A landscape with many valleys, sampled at points; each row gives a point and its height.
A ball rolls from a point to whichever of its 2 nearest points has the largest drop for the distance, and stops where none of them is lower. Distance is the straight distance between rows; heights are no part of it.
tizug height 452: [119 157  86 120 173 170 150 106  88 117 130 180 119  96 162 194 127 141
 106  82 122  60 179 165 139 137 146  97 165 139 134 169 142 154 133  80
 184 144  97 117 173 132 148 114 118  77 137 122 150 170 124  85  60 144
 152 133  17 118 133 146 143 142 138  78]
tiso height 485: [196 159  96 125 127 144 154 130  85 146 110 148 139  94 166 164 125 102
  73 134 135  95 139 112 158 115 127 155 180 101 116 139 112 141 141 120
 209 150 149  73 122 111 106 109  94 182 160 140 127 129 130 140 120 134
 123 105 123 173 149 114 143  74 160 127]
dev height 385: [106 147 130 116 159 137 126 118  82 115 137 156 137  73 181 139 134  91
  93 130  84 108 158 171 123 125 127 131 197 147 120 165 137 183 109 139
 116 170 117 127 141  87 154 112  88 194 109 105 112 127 136 150 141  94
  73  92 118 150 138 127 156 146 172 156]
Dolad height 521: [121 175 131 114  82 144 142  92 112 158 140 137  97 181  90 141 103  86
 107 189 132 126  89  66 102 113 148 112 107  44 122 121 154  87 117 173
 153  73 163 153  97 176  75  59 187 119 170 132 181 110 134 155 142 159
  90 148 179 149 130 147 113 107 129 108]
ruk height 626: [135 168 168 135 182 170 119 100 115 119  98 155 100  74  95 156 139 184
 144 115 126 183 157 132 147 122 188 139 135 136 167 141 178 188  87 112
 157 123 155 100 148 127 141 170 157 112 200 168 102 194 105 123 138 133
 131 130 116 137 114 155 122 138 115 156]
gipar height 188: [206 166 125  98 122 121 117 147 182 135 106 117 145 136  31 173 155 105
 103 132 112 172 151  60 185 120 129 128 132  67 120  57 181 115  74 145
 157  74 114 140 139 163 132 136 168 157 144 175 142 156 153 150 123 144
 117 119 155 152 135 105 117 129 114 139]
Zevu height 170: [ 84 113 140 129 199 159 161 177  55  85 154 152 166  86 155 135  77 114
 112 129 107  83 149 163 119 155 141 107 205 156 157 163 102 184 107 135
 116 168  66 124 139  79 113 130 127 120  81 110 153 112  90 151  99 107
 112 123 106 107 111 126 134 156 160 120]
nipo height 349: [158 126 127 144 168 143  91 135 126 124 145 155 139  81 141 164 129  74
  96 136  81 140 169 178 166 109 117 185 181  98 123 160 163 175  46 149
 132 136 132  88 162 113 177 134  91 191 124 158 114 129 130 128 128 107
  87 106 153 133 111 154 134 142 145 192]
mukib height 549: [144 172 115 134  67 149 110  94  99 143  83 151 103 162 126 118  70  81
  95 192 105 138 112  91  91 137 140 122  98  63 125 105 184 138 119 158
 133  48 199 126 154 172  82  68 158 129 198 127 141 141 157 164 162 152
 116 110 179 168 162 114 132 101 147 149]
bif height 454: [108 146 127 145  73 111  63  98 157 142 116 126 115 165 116 100 129 139
  87 123  65 135 112 148 149 107  70 151  68 139 116  94 155  99 122 132
  12  75 145 170 165 144 188 154 107 141 124 114 112 155 153 125 119 119
 118  90 137 133 155 126 149 177 127 145]
Dese height 444: [165  68 105 155  95 115 116 172 147 142  81 122 114 110 174 136 118 162
 123  89 129 163  96 157 116 158 123 117 111 124 112 102 137 150 147  97
 133 136 156  86 161 146 138 160  88 103 111  98  71  90 144  76 151 140
 180 104 140 134 127 117 124 136 164 171]
dimot height 466: [191 115 129 148 128 112 151 172 102 130 102 117 138  94 181 140 125 128
  98 116 152 139 108 147 136 143 125 138 177 134 113 121 106 158 150 110
 193 177 137  66 127 110 122 145  82 144 118 114  96  79 129 117 145 144
 159  99 128 176 156 120 136 114 173 171]
Pema height 168: [162  89 110  98  73 124 111 137 163 139  97 129 147 147 121  86 120 112
 136 141 137 165 137  69 130 147 144 125  58  75 116 104 191 110 132 128
 102  41 167 116 164 196 132 128 171  87 182 151 147 140 160  99 148 134
 129 114 159 114 109  49 106 101 106 138]
segev height 414: [160 139  86 130 143 156 151 114 118 144 114 171 161 139 137 149 114 172
  77 131 156  38 149 145 183 117 101 155 143 132 135 144  87  99 174  75
 154 124 115 103 145 124 152 134 123 113 153 138 159 157 135 127  75 122
 173 128  37 127 168  87 129 125 116  53]
lefa height 176: [143  54 149 102 101 108 127 168 170 145 134  81 124 143 163  55 150 121
 199 142 182 125 126 117 154 159 113 161  84 130 103 138  87  84 163 115
 130 138 136 142  72 137 132  76 144 133 137 173 129  91 162 104 124  89
 117 185 115  68 111 121  97  86  78  73]
kimol height 481: [ 90 122 101 126  72 102 115  82  98 102 130 134 105 155 173  51 100  87
 153 160 126  89  94 109  74 124 112 106 116 156 147 156 133 120 142 185
  66 102 147 134 149 120  80 100 111 119  98  97 126  79 116 142 140 143
 121 106 188 101 121 183 127 113 134 218]
taf height 266: [141 140 131 144 147 141 120  77 130 124 121 112  97 102 173  85 137 171
 171 139 169 121 108 142 130 110 155 102 128 233 161 153 131 127 160 124
 116 157 125 111 119  90  94 136  98 150 137 127  98 139 120 113 119 145
 134 145 113 117 126 174 142 114 134 167]
zaso height 115: [120  74 148 125 144 115 120 130 147 139 154  86 109 111 171  59 156 131
 214 138 184 126  99 146 135 118 130 149 101 169 133 195 104 110 151 133
 122 166 132 141  71 110 116 104 128 165 148 155 113 106 133 102 141  96
  86 175 147  79  84 143 113  93  88 116]
gol height 169: [114 115 146 116 180 118 174 178 121  85 145 111 165 102 121 160 108  68
 143 101 131 128 167 113 119 158 136  51 173 153 112 113  94 137 114 145
 149 157  31 173 137 113 101 108 163 156 115  94 157 128 167 132 100 107
  78 146 100 117 120 106  91 134 141  87]
zasu height 307: [138 175 111  88 116 120 144 120 143 132 132 103 156 134  64 162 195 185
 100  74 150 156 129  87 166 114 122 123 118 177 139  90 136  99 130 116
 128 123 124 109 128  99 147 181 119 164 137 129 120 161 132 148 164 133
 130  78 111 171 140  73 148 142 134 124]
rukuf height 338: [130 141 135 138  82  87 118 128 169 145 108  81 101 189 121 141 144 139
 117 102 111 148  83 107 105 129 110  88 119 141  87  62 134 113 166 104
 121 123 137 187 108 141 137 116 121  96 102  88 110 115 171 123 122 138
 133 123 142 165 158 130 136 147 142 115]
Kavot height 235: [ 68  90 129 140 148 127 162 174  60 103 136 141 171 114 146 114  82 109
 149 138 126 114 127 140  84 151 143 124 163 127 161 155 105 165 127 158
  92 161 100 109 144 114  86 140 140  85  62 107 153  73  63 153 147 107
 154 131 144 101 120 128 126 139 162 170]
ved height 222: [ 94  73 130 126 120 112 150 186 164 133 160 103 137 152 156  91 165 132
 173  93 164 122 121 164 137 149  92 172 102 119 126 162  42  91 132 114
 134 151 106 150  65 123 149  91 117 112 103 142 147  89 110 118  97  95
 146 171  90  61 115 128 112 118  80  32]
Ruzov height 449: [ 76 248 137 100 127 177 132  88 131 146 139 130  71 170  27 190 163 151
  68 151 102 140 101  80 133  83 138 108 146 108 117 112 157 100 124 126
 161 100 156 161  89 147 116 133 156 141 172 154 142 172 114 169 147 143
 107 129 145 179 146 153 159 162  92  88]
narif height 573: [125 178 106 115  79 152 114 108 124 143  69 120 101 168 127 183 117 108
  73 125 112 157 104  94  72 149 133  96 128  93 101 105 201 173 146 109
 151  76 211 147 156 162 114  96 160 115 204 108 114 166 181 143 175 167
  99 110 143 187 167  71 170 136 135 129]
gerip height 353: [111 172 132 137 104  96 145  88  99 127 144 118 109 146 125  91 148 141
 131 143 155 124  79 116  91  88 121 122 115 166 161 144  94 101 145 167
 125 136 154 104 100  91  81 164  70 160 112 108  97 111  69 153 161 147
 146  85 172 127 106 155 155 119 121 169]
Rikig height 246: [156 158  67 118 147 162 128 122 114 109 139 159 168  91 129 132 118 100
  87 125 126  82 160 124 138 127 116 147 145 151 178 113 141 126  67 166
 116 101 113  71 165  93  91 131  84 157  94 153 142 156  80 146 101 139
 139  88 157 109 102 158 163  89 157 177]
bomur height 350: [138 141 155 140 111 123 139 115  87 149 126 161 152 182 106 102  70  98
 113 208  76 112 144 127 138 139 110 150 115  81 117 100  96 113 130 164
  71  93 105 170 127 157 139 109 177 137 132 139 167 127 121 204 133  99
 156 157 147 140 208  99 105 132 120  98]
rir height 180: [111 145 147 144 167 119 155 115  94 106 106 134 113 116 184 126 103 129
 132 141 133 109 129 136  84 145 154  54 192 189 117 126  99 170 185 104
 165 187 116 154 123  93  90  98 126 112  92  75 122 101 156 124  97 135
 117 152  90 145 146 174 113 142 169 115]
Vot height 453: [146 118 134 110 156 126 100 138 174 106 162 105 131  97 125  95 141  47
 160 129 133 138 146 122 136 111 137  97 128 148 137 140 161 104  58 185
 119 109  79 138 142 120 111  96 112 194 105 128 147 133 163 108 111 131
  49 145 175  94  75 165 115  98 131 180]
nise height 629: [132 133  81 135 109 138 133 160 147 103 126 157 140 127  72 204 133  91
 120  78 126 151 142  98  77 150 145  90 149  41 128  94 173 163  90 125
 198 104 139  96 146 169 103 138 154  67  91 109 152 125 104 109 118 186
 154  99 131 141  97 141 122 131 148 150]
tetub height 280: [169  83 140 179 160 150  95 132 129 151 117 152 112  69 180 143 106 134
 131 130 130 113 118 181 129 109 133 188 152  97 110 174 130 158 138  86
 180 149 172  57 122 132 168 132  83 123 167 147  91 128 135  89 114 137
 163 143 104 126 128 157 145 127 116 150]
zop height 432: [117 121  65 132 125 150 146 113 124 141 132 144 141 144 153 162 141 150
 109  88 163  76 131 134 111 129 122 107 128 110 117 149 117 106 182  67
 183 133 119 119 143 143 140 105 129  61 142 100 157 141 141  83  80 149
 154 128  48 132 136  93 138 117 128  69]
nuro height 478: [141 168  68  90 126 167 159  95  83 132 120 156 158 101 141 145 151 153
  92 118 163  85 146  99 146 120 132 150 136 145 164 152 119 105 146 131
 153 132 141  86 139 101 105 123 120 179 173 140 148 176 113 139 138 119
 117  99 106 145 133  81 152  73 142 110]
vopop height 497: [106 145 143  98 106 119 136 102 131 166 174  98  96 159 124 131 147  61
 131 148 150 141 104 102 116 104 126 117 123  88 113 163 154  85 101 180
 156 119 132 175  85 150 105  49 155 161 152 120 172  94 157 127 146 143
  30 153 179 140  96 149 113 101 124 128]
nogad height 85: [144 168 132 141 141 133 137  90 113  94  83 139 125 119 123 140 116 145
 120 134 126 135 149 100 107 145 157  70 151 172 135  76 136 164 139 129
 136 134 122 146 157 119  95 117 144 130 128 102 112 147 146 145 115 150
 130 130 115 155 156 152 126 122 159 146]
tivu height 457: [ 89 147  89 114 107 158 157  79  77 123  99 155 146 130 132 137 141 192
 119 133 158 117 138 110 101 136 153 137 110 119 154 157 134 137 170 110
 134 123 167  99 155 130 117 129 159 124 210 116 129 168 118 133 165 119
 124 114  98 145 139  63 142 102 126 114]
sis height 311: [103  88 159 108 157 137 108 127 145  89 140 150 140  78  81  85 108 148
 169 140  98 193 154 107 144 144 165 127  81 141 160 116 152 147  80 153
  40 112 114 141 163 148 134 182 186  91 116 156 129 169  79 122 138 120
 138 168 133  65  83 145  79 166  91 126]
kepo height 241: [ 96  77 135 116 149 113 158 175 130 110 127 113 164 143 137 122 129 165
 154 106 156 131 157 152 146 167 119 142 105 138 117 131  62 118 140 104
 111 161  86 160 107 121 149 114 178 104 126 144 152  91 137 131 132  76
 154 171  82  95 128  79  94 148  95  49]
vob height 384: [ 96 169 181 165  88  83 129 107  92 126 113 118  89 175 108  88 106 154
 127 177  89 167  72 126  95 100 127 133  98 147 137  93  96 119 159 161
  76 138 149 151 109 118 102 173  96 143 104 105  81  93  91 170 182 122
 172  97 177 153 158 166 130 171 138 156]
Vezez height 52: [118 129 132 131 197 167 171 185  87  71 145 134 160  68 115 161  64  81
 135 126 131 107 166 112 121 158 164  72 190 134 153 128 113 169  72 154
 163 139  42 110 149 106  70 121 157 149 121 125 160 145 119 144  90 120
 101 143 126  94  92 149 106 114 149 119]
guvin height 302: [143 142 104 127 172 159 122 159 128  98 165 138 168  87 106 158 115  69
 100 128  97 115 176 150 155 122 125 138 181 129 164 135 156 148  25 173
 130 120  66  94 156  93 135 136  91 189  93 145 140 156 104 145 105 119
  93  97 155 108  88 156 137 131 159 159]
pugo height 175: [ 68  85 129 131 114 120 129 122 118 109 117 148 157 158 116 116 115 171
 145 139 108 146 144 130 101 151 129 146  83 111 129 122 118 126 137 114
  64 125 118 168 143 153 161 138 190  73 136 123 143 128 121 133 151  89
 154 152 107  99 133  77  95 160 106  94]
potop height 640: [180 138 152 127 160 152 100 105 158 135 111 145 112 107  91 104 139 146
 138 160 133 149 144 119 176 105 155 169 107 102 136 128 160 127 113 125
 135 105 160 110 127 136 131 132 153 147 186 179 126 167 131 128 117 127
 122 140 143 128 120 144 122 112 105 138]
gof height 413: [ 66 150 200 151 113  73 147 116  97 143 144  96  81 179 111 121 134 134
 156 160 104 168  65 120  65 118 139 131 130 114 106 129  95 140 162 143
 138 168 156 184  54 119 111 126 137 116 119  95 107  87 110 175 191 106
 129 140 174 162 140 156 117 156 126 106]
beg height 427: [147 154  98 106 131 147  97  92 175 107 154 121 117 104 141 127 151  72
 151  97 149 109 165 128 121 119 131  65 117 175 144 126 169 101  70 159
 127  89  97 127 176 133 115 100  96 144  94 119 138 162 175  78  77 159
  68 133 114  82  97 194 134  96 136 188]
bebu height 304: [179 146 126 119  83  75 102 122 166 157 115  76 111 162 148 133 160 103
  91  96 112 140  99 125 151 113  86 125 122 144  85  78 138  92 142 127
 115 115 137 148 136 125 162 119  76 175 118 104 106 122 178 116 122 134
 105  90 147 187 165 110 157 127 142 163]
Pogom height 209: [124 101 137 170 102 129 151 139 127 163 154 115 106 113 199  98 107  91
 160 138 152  76  85 174  93  96  86 179 153  94 109 200  94 114 179 118
 199 162 173  77  88 128 114 100  44 129 104 115 124  84 130  95 126 154
 152 130 120 128 128 157 137  80 133 143]
tir height 272: [138 148 125  96 105  79 129 154 168 165 147  63 144 161 101 171 196 142
  91  56 126 145 107 120 175 101  74 142 140 155  88  89 116  82 152  98
 130 149 107 165 104 120 193 152  89 158 105 118 119 135 151 128 142  98
 110  89 113 184 159  68 151 152 129 106]
Zotu height 498: [129 124 145 137 169 126 160 209 116 109 185 131 130 108 143 166 128  63
 109 107 104 133 141 189 149 129  89 160 193  76 111 188  88 154 103 127
 199 186 101 113  81  86 141 134  85 148  87 124 143  83  96 140 104 120
 118 110 117 171 117 129 136 145 150  80]
sor height 244: [161 128 147 163 142 123 113 123 166 163 148 119  89 123 145 140 133 119
 131 128 138 108  80 163 126  84 113 187 135  82 103 157 107 110 139 101
 197 141 166  85  80 121 135 134  70 130 122 138 112 130 113  99 103 158
 162 135 114 135 120 181 149 115 106 118]
saru height 167: [125 119 173 137 146  83 137 165 121 131 129 113 132 120 116 155 151 134
 131 102 103 193 119 133 122 139 136 135 149 132 118 103 121 160 120 135
 129 176 112 147 105 118 152 155 138 153 122 106 107 101 126 141 173 112
 126 118 153 171 126 106 116 154 155 137]
vabet height 393: [147 186 120 116 138 130 136  83 139 153 120 122 110 164 101 145 135 185
  91 126 156  84 110 114 182  91 117 135 134 164 128 121 101  88 195  82
 159 128 138 127 108 109 136 144 115 134 150 131 132 167 142 150  96 127
 158 121  54 166 184 117 143 131 117  64]
ligu height 343: [100 125  86 102  95 102 144 125 148 123 145 110 166 148 108 138 183 203
 145  75 169 148 114 101 128 126 116  91  88 180 160 113 113  83 135 125
 103 141 106 129 127 113 125 196 109 107  95  99 111 115  98 116 163 136
 157  87 127 121 101  88 132 145 134 127]
fupes height 305: [149 137 171 137 153 129 100 106 163 114 118 103 111 122 132  73 128 182
 158 148 142 135 135 151 191 110 126 118 115 236 143 101 117 117 156 120
  77 154  99 159 118  87 141 146 129 159 117 140 102 141 164 138 115 121
 130 146 106 123 155 163 123 155 130 123]
Pizul height 408: [ 83 162 164 162 109 102 158 113  86 139 108 133 132 175 111 134 115 194
 102 168 106 141 106 138 103 120 116 150 117 131 153 108  81 125 168 128
  87 148 140 142 112 123 133 179 104 135 136  97  91 124  87 165 178 117
 179  93 131 153 178  90 144 168 134 113]
Zozam height 489: [103  73  83 141 112 134  96 119 156 138 126 151 116  99 146 123 134 176
 154  65 136 141 115 168  97 150 138 104  87 126 142 142 158 146 125  94
 100 115 157  98 167 160 158 182 105  44  93 108  86 129  83  52 113 149
 163 127 118  66  58 157 127 140 125 149]
tenud height 394: [176  57 166 166 127 129  76 156 192 148 117 125  75 114 160 106 123 125
 151 133  96 142 107 164 132 156 120 162 109 112  78  97 120 150 125  86
 123 130 164 134 114 141 171 109 104  88  98 146  89 111 155  77  71 125
 165 173 120  82 122 194 108 150 107  85]
nos height 339: [214 115 153 125 150 109  78 127 205 130 125  88 108 126 135  64 136 111
 148 143 138 105 142 147 217 114 100 140 117 194 106  97 124  91 142 124
  99 127 105 154 107 105 152 106 117 182 103 163 123 136 190 114  68 124
 105 161 111 115 143 173 126 125 110 116]
Nivi height 403: [158 190  88  80 107 155 110  75 179 114 140 111 125 129  97 137 172 131
 140  70 157  86 159 103 172 109 126  74 102 216 161 117 174  67 101 126
 124  71 117 114 158 116 124 124 111 130 106 143 149 197 177 105  99 162
 100 114  70 108 128 160 140  95 122 144]
kof height 410: [ 95 180 136 110 152 138 115  84 115 134 143 156 109 118 130 187 149 119
  82 130  80 114 163 152 136 114 123 118 174 123 113 143 150 165 106 123
 121 137 110 171 142 115 181 109 115 164 127 111 123 162 158 141 120 111
  73 117  90 155 155 128 149 170 141 111]
zigi height 296: [ 94 133 127 130 121 101 153 151  74 122 152 161 175 172 107 124  84  81
 123 164  80 124 130 119  94 142 117 123 140 101 139 110 103 126 114 187
  79 121  88 136 128 134 115 130 156 108  58 121 173 112  70 189 139 115
 163 128 157 131 167 121 100 150 157 130]
parip height 571: [161 134 123 151 103 158 124  90  77 136  68 159 136 128 147  91  87 129
 105 195 113 103 146 110 133 131 136 145 122 114 130 113 137 148 154 140
 105 101 161 117 165 147  95  89 150 164 198 150 132 134 149 169 140 117
 129 128 155 151 183 104 134  78 134 157]
foza height 420: [153  60 145 181 115 122 106 178 152 121  98 130 108 105 170 123  89 127
 134 118  97 130 116 178 115 159 119 125 136 121  79  94 121 170 135  97
 121 154 139 123 142 141 155 132 116  75  58 101  96  73 155  89 102 124
 179 147 127 107 132 181  99 155 159 143]
fizar height 376: [108 138  85  68 105 128 116 106 166  99 164 113 188 154 100 106 169 161
 164  81 163 102 165 101 168 111 112  81  78 221 161 118 129  60 129 124
  74  93  93 123 134 103 143 158 131 120  93 129 155 152 166 139 138 138
 119 104  88  96  89 112 120 120 123 121]
kirod height 434: [ 82 158 132 128 115 137  79  82 144 156 150 125 106 159 119 162 150 131
  76 133  92 119 126 158 131 105  91 165 117 102 105 146 162 102 108 115
  86  96 156 163 137 146 192 109 115 135 155 126 136 159 154 120 131 115
  76 108 123 149 152 109 159 176 114 122]
nebin height 228: [153 102 175 110 150  77 126 168 158 153 136  62 121 120 143 128 175 114
 155  84 146 175 122 138 162 120 116 147 146 152  87 122 118 118 134 125
 148 182 103 169  91 105 166 103 121 194 141 127 110 111 175 124 154  85
  71 146 144 166 117 104 126 118 134 118]
rad height 482: [140 123 155 148 136 118 146 167  93 132 142 128 109  76 187 166 125 100
 109 113 115 124 119 179 126 112 113 166 199  83  80 180 116 172 157 101
 215 201 162  88 104 111 160 136  71 142 128 108 103  78 132 128 162 117
 130  96 103 192 154 124 153 138 167 122]
mima height 171: [110  69 126 156 151 128 143 148 120 150 159 116 142 104 191  84 133 119
 171 134 167  89 104 176 117 112 110 182 133 138 150 217  83 114 155 135
 136 170 123  97  97 114 112 118  78 141 112 143 126  95 102  95 124 126
 121 149 133  80  96 136 147  86 112 149]
bugum height 365: [208  71 145 139 136 108  96 163 192 140 109  94 112 107 157 114 134 153
 135 102 148 128 138 161 198 139 109 147 119 165  83  91 112 122 144  70
 129 150 109 153 118 125 189 126 120 134 109 151 103 118 180  84  84 110
 146 168  88 108 143 146 109 141 112  99]
kefip height 271: [200 103 123  94 117 115 123 163 167 133 117 144 154 114  68 125 147  94
 134 138 122 192 152  49 163 143 157 138  90  45 132  81 181 115  81 156
 134  66 135  96 151 180 131 153 164 124 144 176 147 145 113 112 136 141
 137 116 180 122  98  83  91 103 113 155]
Bomis height 286: [ 92  95 109 129 141 132 179 151  81 117 143 131 182 142 148  91  96 155
 168 165 184  88 116  98 110 137 146 110 121 152 196 158  66 113 141 164
  92 150  92 111 113 111  45 155 127  79  88 124 132  76  48 159 139 133
 165 140 147  69 101 107 132 105 128 146]
bosef height 251: [ 91  80 160 124 143 145 124 124 140  91  99 148 130 100 104  98  87 203
 165 158 131 186 167 116 131 165 177 109  75 137 132  99 138 164 132 101
  80 125 131 149 158 158 126 165 211  61 147 154 120 146 119 105 135 120
 165 172 103  76 117 118  75 168  91 109]
Roto height 611: [130 170 110 125 152 156 137 122 118 119 104 154 119  99  69 213 154 158
 121  87 120 175 139  95 100 143 179 116 153  89 149 116 176 184  90 114
 195 108 154  89 143 147 120 161 151 100 164 140 111 175  96 123 145 165
 140 104 130 152 105 139 142 135 132 149]
basi height 181: [164 190  93 132 137 159 107  76 115 103  99 154 114  97 132 144 118 127
 101 133 113 102 162 126 126 135 139 122 139 171 154 102 161 154  89 139
 139 103 144 102 170 108 100 117 102 150 119 144 111 187 127 134  97 154
 128 109 130 139 135 192 154 102 149 171]
Laf height 653: [193 123 174 147 166 129 126 146 143 120 114 141 110 122 112  91 107 115
 129 192 120 134 127 125 161 124 146 152 129 114 126 111 107 132 114 146
 130 130 123 117  89 115 105 126 156 146 137 162 131 120 112 152  95 138
 152 174 153 115 129 171 122 116 111 115]
zitu height 459: [ 75  97 148 141 124 108 109 113  94 127 153 137 113 144 167  71  95  73
 164 181  89 116 110 152  83 131 122 156 119 114 125 170 122 128 124 178
  68 132 130 152 126 138 120  87 137 118  97 119 152  95 122 150 148 100
 107 155 174 100 129 166 104 132 128 172]
puf height 435: [ 79 108 157 154 120 103 125 126 125 129 158 129  94 162 129 120 125 109
 158 135 113 135  91 154  69 131 123 144 118  90 110 149 103 135 130 134
 144 150 150 156  76 135 121 102 143  86  96 104 137  93 106 140 137 121
 141 151 154 112 114 171 114 138 116 100]
loti height 644: [156  66  86 137 109 133 161 192 136 122 123 141 169 120 112 171 122  84
 140  76 144 143 163  99  94 163 137  83 116  43 101  93 138 140 125 102
 204 119 110 104 142 177 116 104 161  61 114 115 163  97 138  83 111 167
 168 125 121 128 107  85 105 103 141 134]
Setes height 229: [111 107 121 149 168 144 139 109  85 122 124 116 119  95 220  92 105 136
 159 132 167  89 112 154  98 130 155  90 180 215 140 184 110 159 183 112
 135 191 114 109 131  85  79 101  87 129 107 107 112  93 136 105 104 130
 110 150  95 111 125 177 136 114 150 165]
vunog height 368: [148 157 157 148  98  96 104 113 176 150 101  81 104 195 103 119 128 196
 101 136 125 119  93 136 167 102  94 126 110 173  94  61 104  99 198  76
 106 131 138 193 108 122 153 146 114 118 119 117  94 133 171 147 113 115
 154 127  93 167 201 124 144 170 116  74]
pokis height 476: [ 97 112 135  99 134 116 129 155 140 138 197  91 131 133 129 123 155  34
 144 118 131 150 136 135 132 115 113 118 140 116 125 171 136  94  70 184
 138 143  77 160 100 112 128  73 125 198 112 117 167 108 151 124 139 113
  27 139 177 136  86 114 114  98 136 132]
Paf height 320: [ 96  70  80  99  97 136 113 118 140 103 131 159 168 114 120  79 110 144
 163 147 131 124 152  86 125 143 143 108  64 129 162 116 148 112 110 141
  27  82 121 113 188 163 115 170 172  63 109 144 143 129  73 106 126 136
 157 145 137  50  72 110  99 118 103 162]
vof height 591: [ 95 180 103 113  91 132 111 103 123 120  88 130 110 149  69 176 152 138
  93  97 101 191  93  76  71 148 153  98 117 107 134 103 201 167 115 128
 140  70 189 136 155 156 110 159 151 121 173 122 107 177 122 139 182 173
 122  93 168 176 135  95 158 146 124 160]
dol height 80: [ 88 130 166 134 146 112 127 118 125 119 108 131 129 130  95 155 142 191
 130 113 105 174 139 134 127 140 140 133 130 139 118 106 135 166 138 102
 100 153 114 180 132 128 175 160 173 122 160 119 111 138 144 143 160 100
 125 139 108 159 150  87 115 180 126 104]
Zilet height 260: [125  64 109  90  90 116 107 143 159 123 137 121 154 136 147  59 133 105
 171 160 140 113 157  87 154 148 120 144  56 120 122 124 137  75 126 146
  53  77 123 129 149 167 140 119 169 104 124 164 162 112 144  97 129 112
 117 145 148  71  90  86  90  90  99 147]
Boda height 656: [180  85 121 135 147 133 145 171 141 125 118 148 145 122 120 130 120  90
 135 135 142 127 157 110 132 143 144 116 118  81 110 108 117 129 113 126
 170 123 107 104 118 142 113 109 164 106 119 146 156 106 130 112  91 148
 157 160 136 108 113 130 110 101 122 123]
zeg height 506: [104 112 108 139 110 132  90  94 164 155 154 133  81 127 128 130 149 150
 155  95 148 126  78 151  71 112 134 133  93  87 129 179 155 134 126 103
 158 105 194 103 114 169 144 154 103  54 140 123 113 139  97  77 125 165
 132 116 149  91  77 157 145 122  95 136]
zam height 238: [149  93 155 114 178 114 155 201 123 122 152  82 150 100 146 135 138  86
 132  95 136 131 158 158 181 145 117 125 182 149 105 154  90 128 111 129
 153 177  55 149 106  85 153 100 136 204 135 123 146 111 158 134 114  87
  67 148 130 150 122  81 112 123 120  76]
vuz height 418: [105 184 167 110 123 134 131 133 153 149 121 117 110 191  13 175 142 167
  82 138  93 151 105 108 148 102 105 158 124  74  97  94 130 100 139 109
 134 100 149 173  85 156 152 155 179 120 178 166 141 152 120 183 156 110
 150 134 135 179 167  89 140 174  63  63]
los height 470: [ 90 117  97 147 168 162 121 109  96 115 140 173 130  91 149 161 124 158
 135  80 128 101 158 185  93 145 153 126 140 124 144 166 144 166 122  88
 142 141 127  95 172 137 157 145 126  60 127 113 122 148  88  80 103 141
 161 130  76 104  99 162 149 149 132 139]
gudo height 323: [119 124 110 121 126 130 155 117 101 119 148 119 142 120 136  65 122 142
 171 163 189  94  94  99 112 105 143 116 125 178 192 169  96 108 125 182
 104 139 122  91 109  90  46 155  95 146 128 134 117  94  60 159 150 148
 135 122 185  76  81 140 153  75 122 174]
gug height 433: [ 85 129 101 132  90 126 165 116  59 127  91 152 166 150 139 131 119 175
 104 146 134 129 123 125  84 156 129 149 108 119 170 134 106 132 154 144
  94 114 152  97 161 133 115 164 120 133 159 109  98 129  77 150 193 124
 169  82 144 142 155  52 153 123 140 158]
Tepe height 387: [ 98 173 171 135  91 138 129 100 116 163 128 137 113 208  71 130  87 131
  92 192  88 118 111 123 123 112 101 167  92  47 113 116 119  96 137 139
  92  80 150 177 111 167 141 113 180 117 180 141 160 145 130 184 149 110
 138 137 135 153 185  91 130 156  92  65]

For each start below, name the point where the ball stops.
los | tir
Dese | nogad
kirod | nogad
kimol | Vezez
vopop | tir
Ruzov | Vezez

Call two points neighbours if one is among the 2 nearest of the other. Go from one point of each pair to the other, from neighbour to neighbour, staying as low as possible. Name the highest point that can't be avoided.
tir / nogad | bif
zaso / Pema | Paf
zaso / dol | kepo
dol / Vezez | zam
Pema / gipar | kefip
